Points, in no order, along strands that fork, close into loops and pass close to each other.
(in the rows, 128 means zero)
Two points are linked if the straight distance between their rows is under 144. Some points are linked to none.
z507: [110 179 100  92  86  91 124 117 130 117 125 141 114 114 160 182 145  81
 135 145 103  71 127 104 127  90 107 109 125 111 112 159  85 155 161]
z749: [148  98 193 192 108 103 106  84 136 136 149 122  97 150 109 113 135 127
 104 139 138 141 119 122 103 165 173  64  94 140 129 162 151  69  65]
z129: [ 61  80 141 156 164 121  86 127  85 126 142 149  85 123 150 116 113 112
  87 148 125 151  92 130 128  87 105 139 103 140 147 129 111 102 124]
z740: [ 71 139 100 166 111 152 103 138 172 105 128 140  95 134 154 137 121 103
  53 133 117 172 139 129  99 103  67 146 111 124 164 123  57 160 131]
z386: [131 119 134  86 197 123 131  93  65 161 145  98 138 114  84 105 142  95
 131 115 128  51 132  85 120 103 118 150 100 126 147 116  99 137 101]
z904: [194 153 150 115 153 190 122 161 123 161 135 123 137 120  76 104  83 135
 179 135 186 134  78 190 127 144 157 145 128 138 153 169  98 128 116]
z27: [145  90 142 174 166 105 144 126 118  78  67 126 115 148  66  85 163 114
  90 105 144 177 132 116 136 135 116 146  87 155 141 116 185  88 118]
z176: [154 158 122 113 158  91 140  91 108 188 133  99 168 117 100 107 126 115
 200 123 123 107 132  98 105 121 186  97 106 129 147 121 172 111  91]
z428: [165 112 153 107 121 137 140 116  75 117 159 134 105 129 123 113 152 132
 155 106 156  77 118 107 177 114 135 177 161 135 119 137 118  90 134]
z619: [ 79  76  92 122 160 143 127 164 153 108 134 122 139 161 102 120 132 147
 107 105 128 154 103 142 122 107 113 188 168 117 188  53 112 131 142]
z995: [ 50 106  89  92 139 106 124 134  97 155 139 114 115 146 118 128 106 141
 120 145 117 121  92 118 124  67  92 184 125 150 142  76 115 138 130]
z352: [105 104 136 140 148 153 127 113 110 114 102 130  88  88  96 102  84 164
  52  94 137 149 159 143 129 172 120 222 140 136  73 114 159 144 166]
z575: [153 165  95 116 159 169 112 143 157 151 112 134 113 100  78 119 105 144
 111 150 152 122 116 169  58 137 108 139 111 113 175 154  72 182 163]
z13: [111  95 105 145 110  95 158 146 146 116  79 112 127 157 139 135 151 161
 125 125 136 163 145  96 163 105 125 145  99 181 104  85 165 147 112]
z980: [104 109 101 157 165 155  77 138 169 132 136 160 125 130 126  93 139 158
 118 159 120 157 128 176 100 142 116 128 135 133 169  93 138 123 147]
z623: [112  64 170 186 137 155 102 122 114 104 144 168 106 119 158  94 123 143
 127 145 138 160  98 176 153 138 137 133 143 132 135 141 135  49 137]
z516: [143 153  95 128 119 112 162 135  87 146 100 129 168  81 147 138 122 159
 156 117 106 107 142 111 105 159 111 159 128 154 124 119 193 188 174]
z592: [111  84  85 146 169 141 128 157 150  93 106 161 166 123 103  91 153 147
 134 147 101 138 119 164  87 134 103 137 113 117 221 116 105 158 160]
z869: [ 97 134  90 165 148 107 102 176 164  94  99 119 159 153 152 134 144 142
  91  83 114 173 146 164 119 126  94 111 167 101 140  71 163 118 156]
z173: [148 121  75 158 131  71 129 166 160  98  58 121 184 118 128 126 171 116
 165 136 105 144 115 151  98 104 114  70  67 117 186 143 158 136 141]
z302: [100 122 109 134 122 108 108 112 167 139 131 152 104 144 153 119 140 167
 155 141 125 124 119 143 112 118 131 126 147 134 148 100 162 108 131]
z716: [150 121 161 187 179 125 138 117 101 112  78 109 123 150  45  69 120 149
  56  73 168 185 123 121 107 173 144 136 111 141 129 117 182  67 108]
z989: [142 105 160  99 146 181  84 132 179 151 166 155 108 115 157 155 114 138
 177 163 119  97 160 187 145 152 126  56 118 130  89 131 100 161  92]
z978: [126 115 157 160  87 164 109 138 189 129 158 117  85 141 151 152 126 143
 123 149 154 154 135 145 125 172 150  97 142  92 124 140 105 129  94]
z351: [ 83 122  98 181 136 113  97 162 117  57 115 136 142 169 140 128 145  66
  34  96 111 183 113 119 150  63  83 161 158 129 162 110  95  93 142]
z105: [188 142 135 100 172 147 142 134  92 152 123  65 158 169  49 101 120 126
 123 104 173 103 131  97 155 110 136 133 127 146 116 126 111 129  80]
z458: [ 75  78  95 119 122  94 128 161 153  69 120 155 152 139 189 169 146 123
 162 127  95 130 134 150 174  83  79 111 146 123 106  63 131 113 126]
z319: [168 113 104 104 115 137 160 172 166 150 112  94 147 139 100 130 144 154
 146 139 157 141 132 111 116 134 131 148 124 121 147 100 126 177 113]
z751: [112 128 169 150  92 179 133 105 131 142 127 145  61  86 175 165  82 151
  87 126 135 152 146 139 148 160 134 149 121 128  44 141 110 162 139]
z598: [110 158 125 137  93 138 151 173 154 116 101 102 153 115 168 211 105 117
  94 111 125 166 164 115 123 141  82 106 137  88  88 105 118 195 156]
z45: [ 64 107 151 125 134 121 140 119  94 186 148 116 141 115 150 119  81 153
 140 169 133 161  93 104 110 121 162 145 119 145 165 101 157 137 119]
z677: [175  89 141 105 140 155 158  98 171 139 126  98 105 140  71 112 158 167
 135 140 153 111 148 104 123 156 155 158 110 133 139  90 141 147  85]
z356: [101 189  96 104  97  99  87 136  99 133 131 154 125 119 180 176 102  94
 145  99 115 103 122 133 145  96 104 128 174 115 104 136 106 120 167]
z856: [151  99 160 135 116 120 168 123 116 160 104 102 154 106 141 131  94 171
 196 153 149 157 118 114 156 139 179 100  96 174 118 121 199 148  81]
z785: [117  80 186 180 133 120 151 142  89  83 131 114 138 147 136 129 157  82
  23 116 123 176 123  87 150 126 127 127 125 113 143 131 138  98 118]
z21: [141 121 159 148 149 181 112 149  89 123 128 119 130 116 108 106 101 138
  98  90 174 137 119 195 142 149 142 136 145 110  86 159 105  85 137]
z880: [121  93 121 158 130 132 173 169  73  97  88 138 135 103 104  94  93 179
  91 105 137 166 125 152 133 161 118 215 116 165 104 125 184 138 165]
z757: [106 133 150 136 140 153 112 139  48 136 153 154 117  97 139 112 100 119
  97 102 130 117 102 136 113 142 120 188 176 115 141 140 115  91 192]
z93: [157 115 129 134 155 136 152 112  86 122  80 126 128  96  70  72 123 147
 152 143 145 140 106 132  88 126 134 176  75 164 171 147 138 133 124]
z721: [130  76 156 112 163 135 131 118 131 132 122  93 110 164 115 125 156 134
 122 135 110  87 172 108 176 116 113  94  84 143  63 102 112 142  56]
z255: [110  81 128 114 134 102 128 111  78 112 144 170 128 117 166 115 153 117
 160 142 115 101 106 124 175 109 125 156 159 142 141 133 143  67 159]
z634: [118 115 105 140 148  90 148 129 130 130  98 124 195  89 128 111 130 118
 174 169 103 140  92 123  76 126 143  77  77 129 201 141 150 125 152]
z936: [154 115 132 140 165 166  85 100 134 101 145 141  73 159  92  67 161 110
  80 118 132 112 163 128 154 125 111 130 127 141 104 156  86  86  97]
z932: [120  72 114 167 112 110 149 149 147  80  97 157 126 120 173 124 157 168
 147 126 119 157 137 139 178 119 121 165 135 147 117 102 184 135 147]
z931: [122 154 105  93 113  75 131  80 123 154 128  84 111 202 100 120 149 120
 113 119 139 110 132  80 148  71 150 116 123 153  87 146 126 101  70]
z321: [106  97 146 106 150 154 153 104  34 142 165 139 116 101  86  88 115 132
 112 122 134 109  92 102 107 130 148 215 150 129 162 125 119 133 159]
z35: [ 39  75 137 108 108  83 139 119 117 122 176 112 108 154 146 158 132  83
  78 152 100 141 109  94 137  62 117 123 123  91 159 101  90 105 105]
z791: [152 148  86 133 118  94 147 121 128 163  85 105 141 136 105 128 140 178
 137 115 116 139 155 101  94 160 127 152 100 154 125  74 207 183 137]
z589: [113  66 137 126 166  99 145 116  87 113 126 171 178 109 169  88 129 153
 203 127 126 135 104 128 161 128 164 123 152 160 166 118 194  64 141]
z879: [123 118 146  92  93 110 119 113 151 153 149 150 123 131 187 186 139 130
 211 157 105 104 137 151 172 108 136  67 107 150  61 153 126 115  95]
z425: [134 166 136 134 109 149 166 159 137 108  94  80 154 152 143 170 108 119
  49  69 132 154 178  85 140 139  94 122 154 104  76 105 120 156 121]
z557: [ 79 118 147 112 126 159 134 158 149 137 134 105 127 109 149 202  81 120
 131 172 128 135 135 151 126  99  81  90  84 103 118  94  66 199  95]
z596: [169 109 161 142  95 123 123  78 176 136 163 146 103 141 133 106 170 138
 160 130 134  91 143 113 127 166 180  89 148 112 125 132 161  94 101]
z783: [201 172 139  99 159 138 146 103  79 182 123  96 147 124  60 113 110 110
 178 105 156  83 132 101 126 137 155 128 118 134 123 126 152 139 106]
z884: [130 192 114 102  78 114 123 161 133 145 158 113 164 152 149 175  79  92
 190 150 143 146  73 167 147 111 119 106 199 112 108 158  78 115 161]
z519: [115 143 101 159 105 120 116 118 180 103 120 182 104 120 172 142 137 135
 120 119  97 148 161 131  76 175  98 151 173 102 148 105 152 145 215]
z606: [134 127 147 177  90 125 133 117 183  92 118 159 117 103 162 127 145 142
  84 117 117 148 149 133 104 198 141 108 159 101 134 125 183 120 172]
z315: [144 158 186 137 145 178 119 135 128 145 140  73 146 199 104 132  95 117
  37 101 166 154 149 108 129 127 138  64 146 122  84 166  57 104  46]
z481: [ 81 135 149  90  93 102 158 131  98 168 147 123 140 121 195 171  79 140
 174 168 120 142  68 123 138 117 173 122 137 130 116 124 147 126 133]
z952: [139 169 110 129  66  94 111  85 120 129 131 161  60 140 165 144 142 107
 111 122 136 105 140  93 139 110 130 156 140 153  75 204 115 111 151]
z478: [118 129 125  65 132 134 137  94  79 160 151 156 128  88 133 134 115 125
 198 143 122  75 110 114 119 131 128 174 148 146 156 111 120 158 164]
z354: [145 160 139 160  98 168  83 129 165 124 176 147  89 136 150 146 131  94
 106 127 119 134 153 166 115 168 127  86 159  71 115 155  65  98 112]
z168: [ 76 114  94 128 156  89  69 124 170 130 163 149 108 139 123  94 143 108
 129 177  88 110 122 154 101  89 119  88  87 120 179 143  91 100  99]
z201: [159  92 155 109 119 171 177 137  78  99 165 144 114 107  90 105 136 150
 125 111 157 125 103 117 144 147 159 212 171 120 142 149 133 105 149]
z216: [ 84 111 109 161 145 156 140 171 127  67 124 119 157 151 114 121 131 119
  54  79 130 186 127 131 112 113  82 179 171 108 178  73  99 113 151]
z636: [138  93 118  96 143 119 116 110 138  87 150 153 106 123 135 124 189  83
 141 139 110  72 145 121 156  91 109 132  97 132 131 162  76 126 107]
z174: [ 97 108 124  93 111  54 124  82 107 154 153 111 113 176 118 119 134 100
 133 157  92  81 101  93 145  54 146 124  97 153 124 151 122  76  79]
z924: [142 134 101 178 127  95  62 119 170  98 133 153  75 143 148 106 183 105
  88 140  86 116 171 127 108 157 102  71  87 134 117 177 149  98 128]
z915: [120 178 137  92 145 169 151 144 113 122 125  80 149 129  92 161 132  88
  29 107 131 110 160  59 114 105  83 133 122  94 122 144  53 179 135]
z735: [111 140  99 169  81 148 108 122 178  84 152 167  92 150 140 125 150 137
  77  85 120 139 156 147 117 161 109 177 207  98 136  76 133 117 164]
z312: [ 94 143 104 160 173  94  55 120 146 125 117 137  96 185 104  85 141 123
  78 108 121 142 149 126 149 113  99 147 138 154 117  75 164  93 121]
z454: [147  93 104 131 155 113 153 133  86 100 121 138 149 139  74  82 170 115
 150 119 141 126  99 111 113 104 129 182 110 137 215 129 144 104 129]
z113: [144 162 182 131 136 175 165 160 109 115 112  82 177 183 116 140 110 115
  20  63 149 170 172  96 129 129 115  93 167 102  77 149  86 128  93]
z876: [218 167 152 104 118 170 139 152 160 140 141 115 157 115 121 163 136 110
 207 133 137  98 113 160 163 158 144  80 154 110  79 168 100 154 134]
z621: [159 146 111 159 181  97 134 148 101 122  73 112 192 112 115 116 139 125
 111  93 102 132 140 115 100 167 131  93 125 108 144 122 188 122 150]
z177: [159 155  85 155  90 104 149 115  92 134  98 165 108 102 135 107 136 162
 150 105 128 135 138 103 124 143 143 197 138 179  99 152 188 144 173]
z902: [130 176  91 109  98 103  88  95 141 130 122 157  70 131 145 128 151  90
 104 135 127  76 150 108 129  89  86 132 115 137  96 192  61 149 148]
z63: [161 175  66  65 147 121 131 141 107 142 138 137 192 122 101 105 132 125
 223 121 126  67 118 131 114 128 132 137 177 110 164 109 132 138 153]
z20: [125 151 145 147 159 168 103 150 100 114 130 151 131  81 130 102  91 114
  76 118 136 153 113 187 101 148 120 152 139  90 131 179  87 102 181]
z387: [107 131 116 162 148  82  71 126 156 114 131 113 129 151 124 106 163  88
  89 141  96 132 142 140 107 103 116  54  77 111 158 155 122  88 107]
z40: [ 72 123 147  91  88 101 134 109 156 150 143 154 136  86 203 160  89 133
 203 190 108 134 104 131 141 122 151  86 125 144 146 135 124 136 155]
z966: [132 138 187 121  72 142 183 112  66 159 166 106 100 120 143 166  90 119
 108 137 155 131 111  66 137 142 168 154 148 126 103 143 143 153 128]
z905: [155 127 174 183  68 150 163 153 174 104 120 133 110 116 160 158 135 148
  98 127 139 169 142 148 121 183 157 104 158 104  98 156 142 122 128]
z260: [126 134 121 114 126 179 175 171 143  93 117 104 135 110 115 154 132 119
  48 113 127 160 149 115  99 122  82 156 114  88 144 133  60 205 155]
z144: [143  78 127 137 136 135 159 132 121  65  82 162 102 116 121  95 175 139
 125 103 131 129 148 124 170 141 118 179 112 157  96 126 155 137 158]
z914: [108 124  86 113 173  71 145 113 102 137 124 153 195 118 144  79 111 139
 252 136 104 122 114 132 130 112 164 104 126 155 159 111 190  87 127]
z750: [206 140 176 174  94 141 110 106 168 138 144 128 120 150 115 120 151 127
 118 110 138 137 126 134 113 193 176  66 139 114 124 183 149  73 102]
z492: [140 100 140 117 175 138 146 130 108 113 117  94 153 142  97 114 140 124
  66  96 114 107 167  84 132 145 113 144 131 128 116  73 158 160 124]
z982: [140 174 101  91 149 125 127 137 122 129 137 160 202 105 159 121 134 105
 223 135 109  82 102 133 130 149 141  83 188  86 158 146 124  99 172]
z501: [119 160 164 122  74 152 124 107  82 146 156 144  69  98 168 170  85 127
 114 119 129 119 125 102 135 160 134 164 148 112  76 144 110 130 164]
z218: [165 178 137  61 134 165 128  99  98 174 171 125 134 129 103 147 113 125
 176 117 132  65 110  99 126 134 142 144 166 123 115 110 122 126 140]
z39: [143 102  81 159 161  96 120 148 157  68 106 133 168 141  91  92 192  94
 115 129 114 139 134 142  94 122 107 106  86 119 217 123 127 114 126]
z187: [149 120 144 132 143 174  91 164 168 138 125 152 131 106 166 150 113 122
 177 161 128 122 121 211 160 112  98  52  88 139  82 184  69 145  96]
z414: [142 162 152 115 157 148 103 105 141 164 156 155 156 102 150 111  90 132
 219 176 134 118  95 170 139 159 185  65 140 145 136 173 134  93 123]
z560: [107 104 179 137 133 113 119 103  86 168 139 136 124 108 150 110  99 143
 164 152 143 130  79 124 138 107 163 101 108 156 150 149 156  79 104]
z960: [143 123 104 139 102  75 143  86 147 125  81 114  71 156 116 114 148 161
 125 135 157 149 153  79 139 102 144 142  68 201  94 144 165 143  89]
z423: [ 77 112  89 104 141  88 118 142 129 132 125 131 140 114 118 107 130 113
 161 180 115 116  69 172 109  60 115 115  97 129 180 148  90 127 118]
z533: [128 123 157 199 132 122 121 140 140 113  99 115 136 174  90 101 133 168
  62  79 149 179 127 127 129 162 154 130 166 141 144  79 202  82 121]
z760: [ 99  82 159 109  99 160 129 135 157 122 131 157  76  91 167 180 112 130
 140 188 119 135 137 153 144 116 112 128  82 127 115 101  87 185 117]
z528: [ 87 129  92  97  95 109 109 158 127 110 128 155 137 117 191 176 103 129
 197 125 116 124 108 162 168  92  96 129 184 119  86  98 111 110 152]
z287: [107  90 133 142 148  95 115 134  92  89 123 130 104 141 113  94 153  90
  85 133 127 149 100 114 169  59 106 154  91 150 146 162  97  98 126]
z678: [144 115 170 108 173 185 142 139  94 124 103 121 109  80 128 140 109 127
  99 131 136 101 151 152 152 124  95 126  68 140  78 182  72 178 127]
z3: [ 68  88  99 116  95 103 135 138 153 102 153 125 123 133 148 135 140 115
 122 161 112 141  98 137 114  69 126 128 125 100 188 115  87 139 135]
z241: [137 168 138 121 112 147  95 116 145 150 149 143 126 144 165 164 111 138
 170 114 120  95 140 157 165 153 115  69 180 107  80 117 130  97 132]
z334: [ 83  83  84 135  93 152 120 132 164  86 159 163 101 150 141 144 151 127
 117 103 127 143 124 128 126 108 105 198 198 100 182  46  98 127 147]
z948: [ 95 145 100 155  95 154 163 171 127  71 106 132 127 133 129 146 137  97
  53 109 158 172 108 112 104  90  90 167 129 109 171 156  67 165 137]
z329: [113 131 123 113 136 161 143 161  82 122 162 150 169  97 139 114 108 146
 130 107 122 122 118 126 105 157 127 173 208  79 170 105 124 124 193]
z803: [126 149  96 126 143 127 100 150 182 141  88 149 123 100 170 141 124 148
 177 171 122 123 144 194 125 116  98  70  63 148 119 156 114 162 122]
z149: [134 137 112 154 149 133  65  99 122 156 136 131  76 159 115  91 114 147
  97 104 151 134 128 141 142 126 117 149 143 162 109 131 126  79 113]
z74: [139 108 184 125 103 188 159 134 149 111 110 137  84  73 130 151 103 138
 101 143 152 133 145 152 143 161 118 155  81 135  68 178  88 188 128]
z704: [125  90 157 138 153 130 142 120 144  99 124 100 115 156 146 137 164 117
  66 103 104 115 183  75 175 132 110  98 118 129  78  88 152 147  94]
z971: [108 179  75 172 138  81  57 122 174 115 114 130 122 159 139 113 145 114
  67  91 105 149 141 149 110 121  94 122 156 113 132  93 155  90 152]
z490: [152 121 169 142 139 167 115 130  90 141 140 107 121 170 106 116  96 143
  97  96 172 130 133 143 163 126 136 103 141 132  64 141  82  94  76]
z951: [120 117  70 122 119  71 131 134 130 102 133 123 147 178  96  97 158 124
 145 131 120 141  85 114 110  77 150 164 152 136 206 123 150  83 136]
z607: [ 76 119 150 138 128 145 143 144 106 147 122 123 122  93 151 167 103 120
  73 131 124 143 111 102  92 125 107 141 112 115 152 115 117 165 160]
z253: [125  97 133 111 144 181 147 154 115  89 158 140 113 117 126 136 139 100
 120 124 133 118 125 133 137 121 103 158 151  87 147 120  54 122 126]
z625: [116 112 105 134 154 103 121 130 155 153  85 136 125  94 152 131 123 171
 177 166 112 147 143 148 108 119 122 104  47 172 145 116 169 176 116]
z723: [161 155 128 103  82 138 127 148 164 159 148 109 136 148 128 171 111 111
 200 160 148 130  79 166 167 117 147  90 147 144  70 179  90 138 116]
z506: [161 185 138  97  85 137 159 163 145 138 152  99 161 131 132 178 122 114
 114 111 141 135 120  93 107 168 137 110 177  77 123 108 144 166 152]
z973: [139 118 136 185 138 116  77  98 162 105 125 160 107  89 160 118 170 111
  90 123  78 125 160 143 105 184 126  77 120 105 126 152 154 107 179]
z337: [189 101 131 148 156 122 144 136 123  82  83 122 147 117 115  97 171 122
 129 103 134 107 161 142 161 134 129 110  92 143  82 153 137 122 117]
z390: [116 127 106 126 141  56 141  86 133 157 119 108 204 126 139  85 110 126
 214 143  80 126 137 115 104 111 187  60 100 126 148 117 195  92 101]
z850: [126 177  90 115 111  69 102  92 147 169 112 114  94 158 105 111 135 137
 139 142 117 106 142 101 108  96 136 134  70 168 101 131 137 143  96]
z366: [156 170 121 104 138 105 122 109  96 196 140  98 175 127 103 122  68 132
 225 156 134 112  80 132 138 104 176 107 131 155 122 130 167 116 107]
z420: [114 114 131 149 168 154 147 126 126 119 100 120 133 114 102 131 110 157
  52 100 106 150 165 121 109 187 115 180 142 124 116  58 172 175 173]
z629: [130 113 132  93 154 176 104 132 177 146 161 155 125  97 128 136 130 137
 177 187 119  98 136 175 116 137 123 106 127  97 157 109  76 156 114]
z667: [182 168 145 124 124 138 151 139 158 143 124  95 137 126 107 151 143 130
 105 136 163 118 141 121 100 161 142 126 124  99 128 149 118 166 120]
z672: [180 170 156 129 144 160 140 134  55 124 100  85 133 152  71 107 104 136
  92  72 179 130 129 113 146 115 144 145 138 147  84 180 115 102  97]
z79: [ 95 102  84 148 113  82 134 148 106  60 111 137 140 175 125 116 190  89
  70 102 111 159 109  96 156  69 106 160 122 147 157 129 138 106 153]
z415: [164 160 159 106 167 154 108 126  94 200 143 114 153 120 110 111  78 118
 206 159 151 127  71 173 128 120 160  99 105 161 130 163 107 111  90]
z250: [ 84 112 101 119  84  85 119  98 148 139 165 132  99 170 135 125 154 141
 119 131 118 133 125  94 121 133 142 157 190 118 147  68 162 114 125]
z127: [134 107  79 153 127  82 135 100 170 134 104 112 147 155  87 104 167 159
 124 131 112 146 144 109  84 139 127 156 105 152 179  80 187 136 135]
z614: [106 181 114 138 101 162  82 128 169  94 155 137 106 138 165 184 108  87
  70  94 131 136 161 146 118 139  71 111 163  79 110 129  49 112 135]
z712: [126 107  95 136 142 122 137 103 132 166  77 132 151 105 116 102 108 186
 212 146 123 138 138 138 124 145 167 134  90 185 154  95 207 147 106]
z601: [212 204 126 113 109 153 156 146 145 149 123 119 131 128 104 138 135 103
 153 115 154 112 144 117 153 161 146 122 132 124  81 184 115 177 123]
z899: [125 100 150  53 180 172 126 102  88 169 164 132 118  92 108 128 114 119
 154 162 121  65 134 118 117 125 114 148 109 128 157  97 108 166 121]
z521: [113  88 174 151 114 123 102 109 117 162 175 124 117 154 148 139 117 130
 144 175 126 135 102 142 133 147 172  59 108 115 131 150 133  77  70]
z489: [ 97 107 104  95 128  99 173  88 139 147 119 141 174  84 124 121 136 128
 218 178  95 103 101 103  83 104 167 103  61 152 201 140 142 163 121]
z862: [206 180 168 144 100 152 161 130 123 148 118  98 138 108 109 144 108 135
 162  96 160 137 138 138 139 189 177 113 127 152  58 175 174 133 127]
z248: [132 175 171 104  67 150 153 115 109 153 166 103 120 151 138 205  97 123
  92 109 147 135 142  64 136 156 149 135 197  85  82 100 125 165 125]
z181: [167  62 144 126 157 147 163 159 157  87  93 129 130 117 147 136 169 154
 143 119 118 120 161 162 199 145 106 104  89 151  70 119 153 138  90]
z840: [159 163 126 161 129 135  86 118 177 109 111 144  86 142 116  99 159 116
  60 116 127 123 175 133 124 144  99 105  98 135 114 176  87 115 106]
z854: [189 158 123  98 130 155 178 155  73 118 126 105 160  89  90 139 130 136
 120  89 122  96 149 113 128 172 130 183 150 110  85 146 149 170 160]
z695: [140  69 162 112 128 162 145 122 143 114 131 146 119 100 155 160 168 133
 146 157 106 109 170 123 164 146 117 124 105 141 113  96 135 165 112]
z659: [ 95 146 109 121  70 102 165 159 117 117 128 128 142 121 171 178 124 121
 104 132 111 147 120 103  86 112  89 129 137 109 143 116 123 171 180]
z33: [ 71 180 124 143 109 161  95 110 175  95 150 122  65 162 142 155 113  97
  36 121 136 146 178 112 114  99  82 149 146  93 130 125  36 142 114]
z485: [129 143 137 126 165 159 117 133 104 139 121 138 129  70 143 123 105 106
  77 133 103 109 143 135  79 152 101 138 106 103 125 159  97 161 188]
z968: [124 179  96 107  99 100 102  95  92 152 106 169  81  95 164 140 140 137
 152 116 115 101 150 114 132 119 112 174 123 168  74 156 147 148 177]
z999: [151 184 137 121 110 140 100 125 118 151 154 151 134 126 136 132 102 149
 162  83 145 102 137 147 147 172 137 146 232 109  76 106 159  95 161]
z821: [146 138 116 103 150 151 139 131 126 149 114 113  95 116  85 109 131 133
 146 153 167 107 120 140  82 111 121 160  62 145 162 153  97 186 120]
z42: [ 58  81 159 118  88  93 124  92 140 140 190 118 102 163 154 168 121 117
  76 144  98 140 125  69 125 121 142 126 170  91 171  58 130  95 107]
z525: [176 114 142 112  83 105 151  87 195 156 141 105  98 133 109 126 157 159
 188 143 156 111 156 102 126 151 184 128 108 145 126 109 160 144  89]
z299: [ 79 100 138  97  99  59 130  98 130 157 173  85 129 163 111  92 111 136
 139 173 113 133  68 137 127  68 196 105  95 138 164 131 137  81  60]
z717: [ 97 155 145  64 129 101 107 107 123 159 137 158 154  95 190 158  95 128
 232 170  90  92 117 165 178 109 125  56 109 146  98 151 133 139 142]
z298: [113  99 105 157 171 119 128 133  92 128  63 146 140  90 113  91 129 146
 128 149 119 145 125 147  98 124 104 153  30 187 167 126 164 171 144]
z983: [158 114 147  85 187 129 128 113 107 138 141  90 138 156  85 104 156 109
 124 106 141  57 143 119 165  88 125  94  99 138 106 128  93 118  50]
z197: [116  99 149 143  97 107 153 140 107 149 104  83 128 144 139 140  94 184
 128 113 149 151 124 100 166 125 156 123 131 163  81  85 201 135 101]
z839: [106 115 108 142 121  97 123 163 141  97 120 111 142 155 156 155 145 108
 111  92 113 143 128 134 159  98 101 106 141  97 118  97 124 102 120]
z170: [175 178 153 136 147 143 151 128  77 145  91 100 157  77  99 114  98 141
 126 109 147 127 140 132  99 171 153 148 100 124  89 176 166 158 154]
z252: [113 102 113 121 105  63 162 122 121 140 139  99 158 156  91  97 131 133
 176 157 136 145  73  94 101  75 172 120 109 146 193 133 156  80  85]
z604: [134 196 133 112  77 103 136 164 169 143 166  88 176 165 135 189 109 100
 153 116 125 138 104 123 126 130 143  76 204  77 122 116 115 119 138]
z994: [160 173 115  85 140 130 103 149 132 148 151 142 186 136 152 114 104 120
 221 131 130  97  85 184 151 129 155  80 191 128 113 152 132  84 136]
z883: [143 175 110 108 114 173 115 140 133 143 166 172 140 114 123 133 109 150
 167 114 137 110 117 152  97 178 144 173 224  83 134 120 126 125 181]
z363: [151 125 125 170 131  85 140  88 153 113  91 113 118 156  95  98 180 115
 100 115 128 168 163  92 105 162 142 126  84 151 151 124 189 129 120]
z360: [144 138 140 117 131 213 133 159 175 117 153 145 108  97 103 143 119 144
 126 175 145 129 140 178 101 153 105 143 108  89 165 142  59 176 124]

A piece is all that can be reached along the links. How many separate loops has the piece of each point below (a circle has one, a figure eight two, a Y none), and how many tips (points with one link)?
z695 -> loops 2, tips 1
z999 -> loops 3, tips 4
z521 -> loops 1, tips 3
z740 -> loops 0, tips 4

A fork is a point with three links, a tip a point with one. Leave the first point through the second and follow the links. Name the first fork or tip that comes.
z533, z716 -> z924
z879, z717 -> z667
z869, z839 -> z533
z35, z42 -> z489
z677, z525 -> z879

A tip is a point with one link. Name the tips that can be reached along the links from each point below, in the order of the rows.
z659 -> z904, z880, z63, z241
z839 -> z129, z915, z533, z489
z360 -> z557
z749 -> z879, z678, z854
